A landscape with many valleys, sampled at points; each row gives a point and its height.
From any point a ball rolls to the lowest of the 2 points nearest to it. It stops when none of these is lower. Distance is the straight distance between rows; heights are no part of it.
J_720: [135  60 113 153 118 133 158 157 101 124 120 108 116 179  92 121  81 194
  83 159 103 158 156 156 140  65 110 212 127 130 145 127 132 116  74 143
  99 151  98]  height 57.3
J_883: [190  64 132 111  63 128 138 104 105  88 144  87 174 186 143 174 114 176
 116 128 123 136 127 129 155 160  98 176  73 114 132 102 130  98 117 129
 137 129 121]  height 66.0
J_970: [127 160 135 182 156  53  75 124 115 136 160 118  58  85  83 107 124 101
 112 105 143 164 123  55 119 143 126 200 149 147 145 199 192  61 137 118
  64 115 128]  height 24.2
J_63: [156  82 146 142  98 128 163 133 107 118 129  94 126 178 123 153 104 170
  86 167 104 170 168 139 148  95  90 202 102 128 145 106 141 100  97 129
 119 125 116]  height 56.1
J_385: [104  95 130  84 187 187 116 113  95  99 132 166 197 120 148 176 179 122
 109 143 124  84 128 172 155 118 138 116 116 143  85  96 108 134 155 163
 123 154 111]  height 14.7
J_79: [125 161 159 114 139 106 126 113  83 130 190 146 123 110 101 134 156  90
  93 117 144 179 125 108 142 176 120 196 112 129 131 165 129 102 126 124
 129 100 145]  height 33.8
J_941: [169 107 148 111 102 107 158 113 116 125 155 136 117 140 116  89 114 128
 125 116 171 138 152 105 144 182 134 158 115 105 127 165 146  97 126 153
 127 141 139]  height 27.9
J_366: [128  74 130 134 123 150 133 130  92 116 130 130 139 128 137 145 149 127
 127 106 142 123 143 131 126 151 119 118 115 113 107 132 126 139 143 134
 129 154 132]  height 11.5
J_587: [144 195 153 138 129  96 122 108 100 112 195 155  89 116 119 117 146  58
 136 108 140 156 148  85 157 196 132 178 125 127 145 180 124 104 133 121
 140 133 150]  height 31.4
J_923: [151 140 121 123 103 143 187 140 178 138  92 110 189 111 158 102 118 145
 164 121 114 124  81 149  81  99 176  57 147 104 133 129 107 183 140 108
 145  90 107]  height 70.2
J_648: [126 106 130  81 128 138 112 130 103 139 136 135 162 107  78 141 181 128
 104 121 151 140 112  86 137 150 135 146 100 123  85 139 119 109 136 130
 108  97 136]  height 51.5
J_281: [141  95 109 153 137 114 127 117 109 129  95 113  78 122  67 147 122 126
  92 153  97 150 107 131 103  73 124 183 121 136 110 125 170 103 120 117
  57 131  73]  height 59.4
J_3: [ 97 205 130 177 102  62  79 145 124 116 183 165  86  70 118  99 138  47
 162 101 101 134  90  41 168 150 166 173 154 126 144 148 111 115 127 101
 130 131 153]  height 41.3
J_119: [113 193 119 111 133 133 147 137 189 157 116 148 139 118 168 116 129  97
 160 112 126 149 122 119 113 147 123  87 145 116 143 120  85 185 136 100
 164 108 144]  height 34.3
J_584: [172 147 125 110  76  66 129 101 164 133 144  90 104 146 128 114 111 125
 139 120 137 140 134  79 143 162 119 153 107 125 166 133 131  97 121 113
 164  75 131]  height 56.0
J_773: [116  92 108 145 124 144 146 146 147 146  92 108 143 160  92 146 121 183
 144 140  87 151 105 151  95  71 105 104 122 145 114  97 146 129 101 119
 110 105 120]  height 25.2
J_199: [136 178 142  87 151  99 161 122 179 176 116  73 123 172 129  87 111 131
 156 148 139 137 172 134 120 129 134 127 156 126 145 181 143  95 117 104
 148  96 142]  height 51.8
J_735: [156  88 105 103 131 136 158 105 163 129 106  62 178 175 136 124 125 160
 161 147 145 104 164 153 116 143 130  87 117 122 135 143 155 117 137 124
 127 124 120]  height 81.8
J_10: [109 102 141 141 136 146 140 161 149 115 149 125 145 180 135 133 103 167
 100 144  91 167 151 168 142 112  57 129 111 147 152  73 113 132 112 105
 156 106 167]  height 33.3
J_132: [ 74 195 140 197 143  85  79 164 126 133 133 183  75  49  80  95  95 123
 140  86 109 133  74 105 101  54 196 133 177 116  90 102 117 120 131 121
  90 139 116]  height 30.0
J_302: [ 92 183 125 131 173 143  79  99 129 124 130 171  78 113 150 173 141  92
 116 114  84 125  97 179 111  96 100 107 106 164 122  65  98 172 132 113
 143 130 122]  height 75.6
J_755: [ 70 149 142  85 142 153 129 156 133 145  89 156 209 107 168 136 134 141
 125 122 105 106 114 132 127  91 137  90 170 136 111  85  58 172 108 111
 180  94 166]  height 77.7
J_258: [152 100 133 183 126  50  92 122 116 122 134 122  71 110  68 105 103 136
 104  93 153 164 126  48 115 156 117 189 127 139 161 194 196  64 137 125
  62 112 111]  height 21.8
J_18: [104 210 141 139 121  85 102 146 148 150 171 164  91 102 129  94 119  74
 148 120 101 135 106  76 158 151 148 142 141 115 155 133  99 141 104  96
 158 111 159]  height 43.1
J_172: [134 134 128 120 117 163 164 132 191 139 105 115 185 141 198 112 123 128
 157 120 143 136 137 156 107 152  94  77 143 100 152 112  84 173 149 117
 173 108 166]  height 32.0
J_734: [120 145 144 158 140 125 126 129  71 118 166 176  97 110 159 137 146  82
  87  96 121 144 137 130 145 140 112 158 115 141 128 135  89 150 135 119
 160 149 131]  height 32.1
J_616: [156  99 160 117  97 120 172 155 133 116 153 114 135 138 118  63  68 190
 123 122 144 110 167 112 148 130 176 146 128  98 153 154 109 131  94 172
 152 148 157]  height 27.8
J_52: [129  71 138  84 182 195 134 128  69  86 135 142 191 143 131 144 180 135
 110 147 142  96 144 145 150 161 129 139  98 121  95 142 129 128 160 170
  97 160 104]  height 18.0
J_562: [128 120  95 144 145 171 140 110 160 144  99  89 118 127 128 127 139 124
 159 128 143 169 146 191  76 129  84 117 120 113 116 114 145 163 143 156
 106 154 112]  height 28.1
J_565: [ 79 115 140  84 144 165 143 151 138 102  91 137 246 121 201 125 134 143
 127 147 119  71 129 116 139 125 131 102 168 144 146  72  71 161 123 123
 191 128 189]  height 78.3
J_718: [165 148 136  91  89  97 136 104 157 134 151 108 149 122 142 140 143 108
 142 121 130 138 106  98 151 171 127 129  89 121 146 128 118 139 129 112
 165  86 150]  height 57.4
J_112: [115 141 132 127 120 143 105 134  71 133 117 205 125  65 144 150 158  95
 112  99 186  85 119 112 132 120 178 108 168 116  58 138  77 142 145 151
 131 169 115]  height 44.4
J_849: [125 151 148 137 101 141 127 129  63 111 138 179 125 111 190 183 141  97
  61 100 126 106 118 126 164 139 116 137 122 138 125 119  91 164 113 115
 159 162 135]  height 34.8
J_615: [132 214 119 140 162 124  88  75 112 129 142 160  63  84 142 150 172  66
 138 132 110 137  92 153 142 122 146 143  98 151 126 123 120 155 141 146
 119 140  93]  height 74.2
J_568: [124 121 132 135 137 172 140 101 120 123 123 134 143 130 167 149 157 110
 143 120 149 119 159 167 138 147  99 107 119 115 117 114 105 157 142 154
 145 145 122]  height 7.7
J_665: [160 147 146 136 101  78 137 108 148 137 156  90  66 170 133  99  91 131
 119 138 113 139 145 109 143 145 100 135 111 135 175 154 156  91 119 102
 147  97 136]  height 54.7
J_191: [145  95  90 128 154 162 129 113  98 120 110  99 127 163  95 196 167 138
  91 161  98 175 116 183 120  86  64 188 106 160 105  96 166 108 123 127
  80 125  78]  height 61.9
J_601: [112 166 130 168 133 106  80 116  85 127 136 174  90  45 103 134 160  54
 133  84 130 146  89  81 120 150 151 146 134 123  98 147 113 137 163 139
 110 134 106]  height 37.9
J_861: [101 239 119  94 102  94 109 167 159 153 175 171 118  88 110  89 160  68
 177 104 114 111  95  59 157 187 165 113 169 118 140 146 112 118  99  87
 159 128 181]  height 42.4
J_650: [104 183 125 136 117 108 118 149 124 151 137 184  98  81 115 113 130  86
 160 102 118 108  88  91 134 102 193  94 158 115 103 127 103 140 118 120
 121 131 124]  height 26.7
J_833: [125 132 112 172  92 126 119 142 151 123  89 147 102  86 129 151 120 125
 141 124 122 106  31 102  84  79 177  39 126 111 102 101 145 164 177 116
 131 122  83]  height 71.3
J_68: [189  81 128 106  71 113 135 115 121 115 144 137 147 134 111 113 120 163
 124  87 169 102 132  88 141 188 155 124 106  94 133 153 141 111 141 155
 129 147 121]  height 29.8
J_292: [144 109 135 149  54 111 127 146  97 122 146 142 133 109 152 141 110 132
  76 114 121 128 121  87 159 150 103 153 109 112 161  91  89 161 103 115
 177 132 159]  height 60.3
J_426: [180 111 125 140 124 100 113  94  99 115 179 106 102 155 128 143 146 106
  92 124 135 138 132 115 127 187 104 137  73 145 140 171 169 101 145 114
 106 124 113]  height 13.7
J_527: [112 171 139 137 164 104 132 126 145 171 125 126  97 117  95  97 128 109
 166 116 136 149 131 114 115 127 168 138 126 124 105 160 140 105 118 132
  95 110 128]  height 49.7
J_84: [120  61 144  59 156 128 156 106 142  98 101  44 212 188 129 118 102 168
 112 186 139 108 204 150 144 125 115 189 139 133 142 124 142  75 118 132
 153 115 148]  height 41.9
J_740: [111  48 128 123 123 159 154 168 147  83 119  90 217 193 138 143 107 202
 139 176  91 141 169 162 156 117  73 141 139 131 144  60 117 116  98 129
 145 130 176]  height 38.4
J_450: [127 193 134  98  93 120 150 157 148 149 117 163 165  86 173  97 127 115
 157 107 136  81 124  81 132 142 190  71 180 104 137 155  85 172 128 120
 177 140 153]  height 37.7
J_617: [152 125 155  71 112 135 149 127 123 115 135 149 164 150 160 108 118 135
 123 137 114  48 125 126 158 143 179  78 121 116 131 132 132 143 111 137
 164 143 138]  height 80.0
J_534: [128 124 135 129 179 158 135 100 120 131 134 110  90 147 107 131 151 112
 121 133 158 145 171 176 114 141 102 147 122 148 107 166 160 117 135 146
  89 147  90]  height 23.9
J_614: [109 168 132 151 144 128 138 134 152 167 113 107  92 162  97 103  70 137
 112 159  98 186 164 166  98  70  91 169 141 142 156  94 133 131  99  90
 135  91 134]  height 30.7
J_656: [101 126 121 181 122 128 139 147 136 128  98 164  77  95 109  99  84 142
 125 101 103 136 106 155  83  71 117 113 151 122 138  80 123 185 125 124
 108 165 119]  height 36.3
J_25: [137 125 162 153 108 111 152 146 122 130 144 153  93 121 122  76  99 129
 121 104 133 124 145  96 143 135 148 137 122 114 148 157 128 129 108 149
 141 144 147]  height 25.4
J_296: [128 118 124 115 114 156  94 159  70 129 129 210 125  86 136 170 163 112
  99 112 172  40 102  89 139 135 177  48 168 121  73 153 102 150 152 135
 143 174 108]  height 43.2
J_574: [138 133 114 110  98 165 164 120 151 132  96 128 203 121 188 139 134 132
 154 141 127  83  92 149 100 113 174  39 141 104 126 105  97 190 143 121
 156 114 112]  height 69.6
J_122: [190  36 102 114 108 135 136 119  95  88 121  71 163 206 114 196 127 178
 103 155 139 139 153 154 143 141  81 212 108 115 108 128 169  70 130 123
  70 146  91]  height 63.9
J_293: [105 230 122 116 114  86 113 179 136 141 174 184 108  85 106  88 136  91
 199 110 136 114  86  42 173 154 218 108 194 112 116 160 117 113  95 122
 131 150 167]  height 41.2
J_453: [ 92 144 150  88 175 135 134 141 141 143 154 142 147 149 110  99 129 151
 128 138 110 100 156 144 145 114 138 120 123 167 113 130 122 114  93 139
 143 114 166]  height 28.0
J_365: [174 113  76 145 139 159 104  98 123 109 127  36 124 169 158 185 160 142
 124 171 146 169 138 189 121 154  49 147  65 145 158 132 163 109 137 149
 110 138  99]  height 22.3
J_330: [121  79 135 163 110 145 130 154 101 119 104 171 119  95 115 119 138 131
 116 102 145 127 124 130 117 101 124 121 139 117  74 106 110 146 139 138
 108 161 102]  height 15.3
J_891: [131 162 122 147 117  99  69 130 109 143 137 165  95  53  92 124 171  67
 148 111 163 141  67  49 139 170 177 132 132 115  98 171 132  94 161 140
  82 109  91]  height 35.8
J_181: [118 210 121 115  86  78 142 185 163 151 162 164 129  89  94  66  98 129
 182 107 131 114  84  45 160 147 217  99 190 101 140 171 111 125  86 129
 148 128 172]  height 40.3
J_467: [120 208 135 138 155  87  83 123 113 134 197 167  75 114  94 105 149  72
 161 116 144 138 120  89 165 184 142 161 135 140 129 173 142  77 130 133
 116 134 141]  height 29.3
J_659: [136 119 116 139 104 166 116 128  84 125 101 168 151 100 180 197 164  98
 108 127 139  94 100 108 153 139 120  80 127 126 104 109  83 168 132 131
 150 140 130]  height 37.6
J_955: [156 135 107 150  90 120 171 124 163 143  90 112 132 104 131 103 110 147
 168 118 115 127  60 122  80  93 180  53 136 100 138 116 143 164 155 126
 123 115  93]  height 70.7
J_8: [118 178 112 191 164 101  89  92 145 124 118 127  52  77  95 115 151  68
 154 118 110 143  85 126  90 115 145 134 120 142 138 138 183 129 162 143
  66 139  94]  height 73.0
J_273: [113 153 144 163 163 125 131 109 119 117 160 149  68 138 137 119 125  85
 111 116 110 160 155 155 126 132 100 148 105 156 148 134 142 128 122 115
 141 137 130]  height 28.9
J_588: [136 139 130 117 156 133 110 110  97 114 183 152  99 143 131 145 160  89
  96 132 137 120 118 119 150 176 123 113  78 150 117 166 152 115 118 127
 122 128 120]  height 18.3
J_134: [ 91 138 151 121 143 126 142 162 146 124 144 143 122 162 143  97  89 158
 102 132  95 128 157 161 145  93  99 118 133 134 143  99 108 140  85 115
 163 101 156]  height 30.6
J_802: [114 152 132  45 170 164  84 118  99 122 157 148 169  92 116 143 212  98
 120 139 163  87 111 103 165 208 150 114 116 131 104 156 107 122 140 156
 142 126 137]  height 48.7
J_556: [117 150 146 147 112 125 154 119 154 154 112 119 113 133 127  88  82 130
 131 128 117 186 144 139 108 102 117 160 135  97 161 105 110 147 128 127
 137 101 135]  height 33.0
J_651: [104 112 149 118 168 183 158 117 123 105 120 118 168 158 189 130 123 114
 128 143 126 129 182 198 143 133  83 132 124 135 134  88 123 153 143 142
 164 152 144]  height 2.9
J_325: [115 180 119 141 147 130  81  86 110 109 123 164  62  82 149 175 160  74
 117 125  82 109  77 162 111 108 131 106 108 149 136  85 125 171 155 120
 129 149  88]  height 75.0
J_681: [ 73 173 110 112 149 161  89 139 152 162 105 159 161  88 151 164 166 117
 148 113 126 115  98 150 115  94 138  72 148 133 104  93  55 175 135 119
 156 104 137]  height 77.0
J_335: [122  69 108 118 168 157 162 135 135 136  91  75 147 196 110 111 115 168
 120 154 134 127 203 187 109 101 104 154 150 135 125 144 173 102 111 142
 108 172 113]  height 28.3
J_345: [ 92 154 126 100 163 151  81 132 107 141 145 173 134  82 100 143 182 103
 146 118 161  90 107 109 140 155 167  85 115 133  77 152 109 124 141 151
 118 124 118]  height 47.1
J_107: [145 110 126  59 126 155  98 124 112 126 135 127 187 101 116 163 200 126
 109 133 166 102 101  98 156 187 135 119  93 116 107 147 108 130 138 157
 119 116 126]  height 50.1
J_963: [123 132 115 102 133 182 115 111  89 120  89 177 185  90 208 223 174 113
  90 141 151  52 119 122 143 135 160  78 160 138  94 101  77 162 137 114
 173 160 119]  height 39.8
J_274: [130  92 150 191 107 115 121 139  71 101 147 171  69  87 115 116 118 100
  95  92 141 155 118 124 120 117 133 163 138 128 109 136 127 140 157 147
 101 172 119]  height 18.8
J_167: [124 107 123 106 138 168 140 115 156 128  94 109 200 128 160 164 169 133
 163 157 125 102 104 149 138 118 142  52 130 125 127  92 104 173 147 142
 144  94 132]  height 68.9
J_583: [125  53 144 103 146 153 162 140 123  80 126  58 214 218 156 129  99 188
 116 190 116 103 189 161 155 122  95 173 136 132 149  89 141  90 124 133
 146 129 159]  height 40.4
J_563: [ 99 207 117 177 129  75 110 151 142 150 147 171  87  74  90  76 105 112
 183  90 106 130  75  92 125  84 216 138 179 114 117 131 123 115 104 123
  98 108 121]  height 28.5
J_448: [142 148 139  99  74 116 139 131 122 122 152 123 165 132 168 141 120 122
 104 116 116 133 113 101 173 178 101 128  95 119 169  99  82 136 119 105
 185 106 171]  height 58.8
J_475: [136  96 105 147 118 159 161 125 163 127  86  76 128 189 134 124  78 158
 133 167  94 169 154 203 102  89  57 145 140 122 162  81 155 146 110 110
 147 123 143]  height 30.9
J_368: [123 105 139 137 124 110 130 125 107 138 132  98 107 141  96 122 126 133
  98 134 118 168 148 107 136 123 102 178 112 139 120 130 132  99 104 120
 116 111 138]  height 54.4
J_981: [198  50 113  99  89 119 128 124  87  91 155  99 165 181 102 152 135 171
  90 128 149 128 131 116 138 161  99 182  88 121 128 150 153  77 114 121
  85 123 111]  height 64.9
J_711: [122 134 103 175 120 136  85 124 138 117  93 154  63  71  98 152 124 112
 122 145 122 112  36 115  78  74 172  64 137 145  93 100 177 144 208 128
  92 141  63]  height 71.9
J_796: [ 99 176 108 178 152 122  67 104 136 141 107 155  63  50  86 145 156  86
 155 116 126 132  56 122  85  99 173  93 130 134  96 103 157 146 190 142
  88 137  76]  height 72.4
J_818: [136 101 126 132 114  98 109 137  95 132 142 124 112 117  62 146 145 130
  92 113 146 154 108  77 128 138 112 179 112 141  97 146 157  87 111 118
  73 104 123]  height 53.0
J_409: [112 148 144 146 126 133 138 180 160 147 121 162 120 116 143  79  67 153
 114 115  85 134 116 148 119  78 123 102 142 115 145  87  75 180  86 113
 158 122 150]  height 33.1
J_270: [117 180 142 162 138  74 133 126 155 161 126 104  71 115  89  87  85 132
 161 113 136 178 147 102 108 103 140 171 169 114 140 165 149  95  89 122
 101 103 142]  height 48.5
J_180: [144  83 112 122 121 165 135 114 135 111  97 111 182 163 147 184 159 147
 144 148 108 114  92 143 153 112 112  81  89 127 121  79 123 142 130 128
 126 109 134]  height 68.1
J_530: [133  66 140  71 122 121 146 127 132 138 127  41 162 204 132 140  92 179
  79 167 159 141 216 144 147 119  81 194 146 144 157 159 131  52 113  96
 155 101 147]  height 43.8
J_757: [164 115 136 167  92  97 150 138 177 132 112 100  85 138 126  76  45 163
 145 114 114 180 149 118  94 111 108 156 121 101 184 117 133 139 119 125
 133 109 131]  height 31.1
J_639: [133  75 115 157 118 111 141 141 113 155  92  87  80 137  63 118  86 176
  93 149 111 172 144 128 113  54 118 194 132 137 135 124 167 114  88 131
  76 135  91]  height 58.4
J_157: [124  92 138 115 118 159 178 134 161 121 108  60 173 214 147 127  67 170
 135 172 116 176 201 195 127  94  75 167 144 122 163  81 126 120 133 122
 155 123 138]  height 33.2
J_554: [ 90  95 167  89 135 153 154 136 119  80 117 128 219 139 187 127 129 141
 102 160 124  63 158 129 169 151 130 142 139 133 146  90  98 141 127 142
 198 137 182]  height 78.9
J_791: [123 115 156  87 146 123 135 137 113 131 145 149 117 157  89 103 127 151
 102 144 117  85 149 117 165 128 143 128 104 145 117 152 140 100  80 126
 131 122 159]  height 25.6
J_2: [131  74 145 102 122 160 132 136 122 104 116 149 182 123 143 135 139 160
 134 128 143  52 105  97 142 138 180  41 135 109  95 129 128 152 139 137
 145 143 143]  height 80.5
J_21: [154 127  98  97 163 145 125  89 190 140 105  39 138 186 151 142 148 158
 149 167 149 121 158 172 105 134  90  84 113 139 141 158 161 106 135 128
 135  95 122]  height 82.3
J_531: [133 109 117 137 136 170 159 131 189 134 100  87 152 149 148 106 110 135
 170 128 140 167 161 184  74 143  94  99 146 106 148 115 135 157 152 123
 132 109 134]  height 29.9
J_397: [131 113 169  68  98 138 162 129 111  93 137 129 201 146 163 116 121 140
 108 142 129  66 133 117 177 162 147 125 105 121 135 111 123 127 128 138
 180 137 180]  height 79.4
J_834: [ 90 105 118 121 127 143 132 155 146 142  93 140 149 116  99 131 133 161
 149 135 109 124  82 138 103  47 155  67 128 129  81 100 130 144 128 127
 119 109 111]  height 22.5
J_627: [153  52 103 127 121 148 148 115  84 111 111  91 153 156 111 184 161 153
 106 155 128 172 134 162 126 115  91 199 107 121  93 117 160  94 136 139
  75 134  90]  height 62.9
J_789: [139 135  80 150 142 185 119  93 158 126 107  62 110 135 147 170 155 132
 141 159 140 178 135 181  92 147  52 135  87 128 169 114 159 150 150 150
 112 127 109]  height 25.5
J_858: [131 144 127 103 155 122 152 115 168 167 112 102 120 144 104 100 132 141
 157 126 149 132 135 121 102 133 154  91 123 118 123 174 151 102 110 143
 119 108 128]  height 50.7
J_547: [ 77 202 114 116 175 168  80 115 148 146 112 166 135  90 174 177 164 101
 134 116 109 132  96 191 111 101  89  84 125 157 133  75  64 183 135 126
 142 134 126]  height 76.3
J_478: [101 181 124 176 121  81  76 139  85 121 178 202  80  58 127 129 144  63
 114  82 117 137  94  62 147 151 164 160 159 136 126 143 101 136 138 117
 122 139 135]  height 39.6
J_121: [ 94 140 142 131 130 115 146 152 139 154 116 163 115  87 100  97 112 142
 146 118 105 118  94 117 108  74 174  89 148 129  97 116 110 142 116 127
 118 113 124]  height 24.7
J_952: [127 131 158  79 171 138 138 105  95 120 162 140 139 165 125 135 172 112
  93 148 135  88 166 141 165 173 125 137  86 159 115 157 147  92 121 140
 141 126 138]  height 22.0
J_375: [134 186 137 111 118  90 161 158 173 145 140 147 143  96 137  51 118 123
 199 103 135 114 126  82 117 149 189  84 181  94 138 169 122 140  99 131
 141 121 155]  height 39.1
J_333: [150 102  88 129 141 146 124 126 190 142  94  50 118 211 156 164 123 160
 147 168 148 143 160 178 104 132  38 109 112 148 158 133 151 100 132 104
 131  96 121]  height 82.9
J_455: [153 139 119 124  72  75 103 147 131 135 124 165 119  61  73 118 138 111
 172  98 177 127  68  34 133 179 199 100 138  99 104 165 141  94 160 150
  96 113 119]  height 33.9
J_194: [155 135 112  97 122  78 140 118 182 166 129  52 103 190 132 138  91 145
 126 128 147 127 163 120 112 135  85 127 130 142 160 182 162  76 116  95
 137  91 138]  height 53.1
J_314: [107 125 157 106 132 114 140 153 137 157 139  70 119 190 111 112  80 166
  96 165 145 160 214 141 133 101  82 177 150 134 149 155 128  86  91 101
 156  98 154]  height 45.7
J_152: [146  89 119 104 175 169 127 112  83 120 138 138 133 138 115 151 177 128
 102 149 160 123 149 152 133 166 126 129  92 133  90 164 160 108 138 160
  64 151  84]  height 21.1
J_634: [110  94 125 110 186 201 104 108  98  87 110 126 189 150 185 191 172 122
 121 162 115  92 131 208 157 122 108 108 114 150 109  80 125 150 147 167
 127 160 137]  height 11.4
J_218: [124 192 128 157 165 103 113  79 127 146 122 154  55 105 102 116 142  76
 150 126 108 148  96 145 116  92 135 153 112 153 121 121 143 145 148 138
  95 138  93]  height 73.5
J_813: [162 104 124 180  92  65 118  97 139 121  95 107  65 111 107  99  99 108
 131  97 113 156 129  98  99 126 130 163 124 127 159 139 179 124 166 132
  94 128  95]  height 26.9
J_48: [176 106 106 119 143 142 122  94 119 116 155  54 119 169 142 178 156 114
  99 160 153 154 154 170 143 171  76 155  79 138 142 163 164  97 134 123
 114 120 103]  height 18.7
J_557: [103 194 139 193 160  77  58 117 120 125 175 147  58  84  97  97 150  61
 149 100 117 147  99  70 132 167 133 165 142 152 133 185 163  96 141 127
  85 125 127]  height 26.8
J_612: [132  87  97 167 156 119 103 106  92 105 130 104  85 139  93 179 155 122
  86 153  92 137 106 152 110  86  75 162  99 178 124 122 188 114 132 101
  69 128  83]  height 60.6
J_224: [102 169 107  80 130 166  81 124  74 141 124 181 149  77 158 202 183 103
 105 131 154  41 107 107 139 146 183  66 172 140  96 148  69 156 138 133
 180 160 116]  height 41.5
J_520: [154 118 114 173  88  79 147 108 177 139 104 103  84 130 121  85  72 146
 155  95 108 143 121 107  81 112 125 119 134 124 176 131 175 131 143 117
 110 123 107]  height 29.0
J_787: [134 142 150 183 113  75 107 126  97 128 156 173  61  87 122  86 102  93
 112 103 115 159 132  98 131 140 129 174 132 127 156 154 136 122 137 135
 115 129 135]  height 22.2
J_244: [115  63 132 128 105 165 136 167 132 100 122 129 190 185 164 153 111 178
 130 151  95 121 142 170 163 126  78  95 127 135 157  67 104 141 101 116
 143 131 187]  height 36.2
J_315: [142  39 124 111 120 178 144 125 101  91 138 101 185 161 145 143 143 158
 130 135 144 112 169 164 141 176 108 155 103 110  97 124 133 123 140 147
 107 166 125]  height 15.5
J_227: [150 106 144 106 101 145 183 145 165 115 125  68 175 178 155  85  61 186
 136 149 132 145 195 167 119 119 110 162 137 100 179 104 117 130 124 138
 169 116 148]  height 31.5
J_177: [186 117 124 116  79  77 139 126 143 131 141 153 100  98  85 102 112 151
 153  88 171 120  98  46 127 180 164  95 114 113 137 177 161  97 134 142
 120 135 135]  height 31.9
J_669: [132 224  99 111 111 117 142 148 167 159 128 168 131  87 192 104 141  72
 177 114 135 119 106  89 122 161 160  84 168 105 141 149  65 170 124  97
 170 132 137]  height 36.1
J_72: [ 99 152 133 123 163 159  86 127 101 138 129 180 119  77 127 157 183  97
 132 101 149 112 108 143 120 119 142 105 125 126  79 123  93 156 147 149
 131 154 118]  height 45.8
J_948: [155  92 108 121 128 143 170 130 171 136 102  96 186 144 130  85 112 182
 178 123 138  96 129 133  83 122 173  47 129 117 127 143 164 140 149 135
 122 127 112]  height 81.3
J_585: [128 109 120 115 188 159 156  98 130 146 114  85 137 169 138 109 130 119
 134 165 148 127 193 189 128 120 103 145 141 142 121 155 163 101 139 144
 120 149 114]  height 26.2
J_672: [ 80 125 135 130 138 138  89 145 107 134 124 207 102  93 127 152 125 146
 122  85 102 108 110 176 124  67 141  92 141 153  91  76  85 158 118 116
 135 168 123]  height 39.7
J_908: [178  70 120 167  89  71 114 110 126 128 130  91  85 119 101 114  90 142
 113  92 145 154 142  81  93 144 118 166 105 135 160 160 181  87 155 128
  87 116 115]  height 24.6
J_922: [102 142 126 163 113 129 122 183 129 137  97 178 100  82 140 114  88 154
  98 115  95 123 102 136 100  56 126 121 167 108 139  64  64 194 107 108
 130 137 130]  height 34.9
J_506: [ 75 150 128 169 127 113 101 139 106 123 126 190  60  88 101 120 103 105
 121  79 102 138 108 156  98  79 131 128 155 141 117 108 103 154 130 116
 110 172 110]  height 37.8
J_429: [109 151 135 131 135  76 130 147 155 178 132  66  84 164  91  89  66 160
 115 139 151 180 188 103 112 104 112 174 163 117 155 183 130  86  94 106
 142  95 140]  height 47.2
J_763: [141  71 125 121 102 151 156 142 141 130 106 134 174 131 128 105 117 168
 153 117 149  77 112 126 110 120 176  55 129 111  87 135 142 148 153 149
 117 151 115]  height 80.9
J_110: [129  95 153 106  98 131 171 152 155 122 122 106 179 147 150  66  81 185
 133 138 129 114 164 131 127 113 155 131 131 108 161 118 109 152 107 150
 160 125 157]  height 29.5
J_348: [126 167 134 154 171 112 129  93 129 138 148 123  58 149 108 123 123  89
 116 134 137 157 175 150 124 138 109 164 127 152 125 176 148  93 141 120
 116 136 117]  height 26.3
J_695: [ 97  77 138 120 169 189 149 113 117  57 121 112 212 173 194 136 124 134
 146 169 104  89 170 211 139 133 111 127 132 143 123  74 132 142 147 156
 150 169 145]  height 7.1
J_739: [116 114 111 152 142 134 138 130 144 147  97  93 102 168 100 140 117 149
 118 150  92 163 139 171 110  72  74 145 131 157 142  98 160 115  90  97
 104 121 118]  height 28.2
J_831: [169  68 125 105  79 130 146 110 121 102 127 103 188 175 135 171 143 160
 140 134 124 106 124 137 154 145  98 114  76 119 125 104 121 118 132 128
 140 110 141]  height 67.1

Call two points neighbours if one is among the 2 nearest of the other. Go from one point of each pair to the other, from neighbour to neighbour, staying as low as possible. Name the highest point that can't be avoided.
J_258, J_834 | J_556
J_258, J_426 | J_79
J_534, J_834 | J_157

Where does a ball stop that starts at each point below?
J_554 | J_534
J_180 | J_534
J_72 | J_534
J_615 | J_534
J_861 | J_426
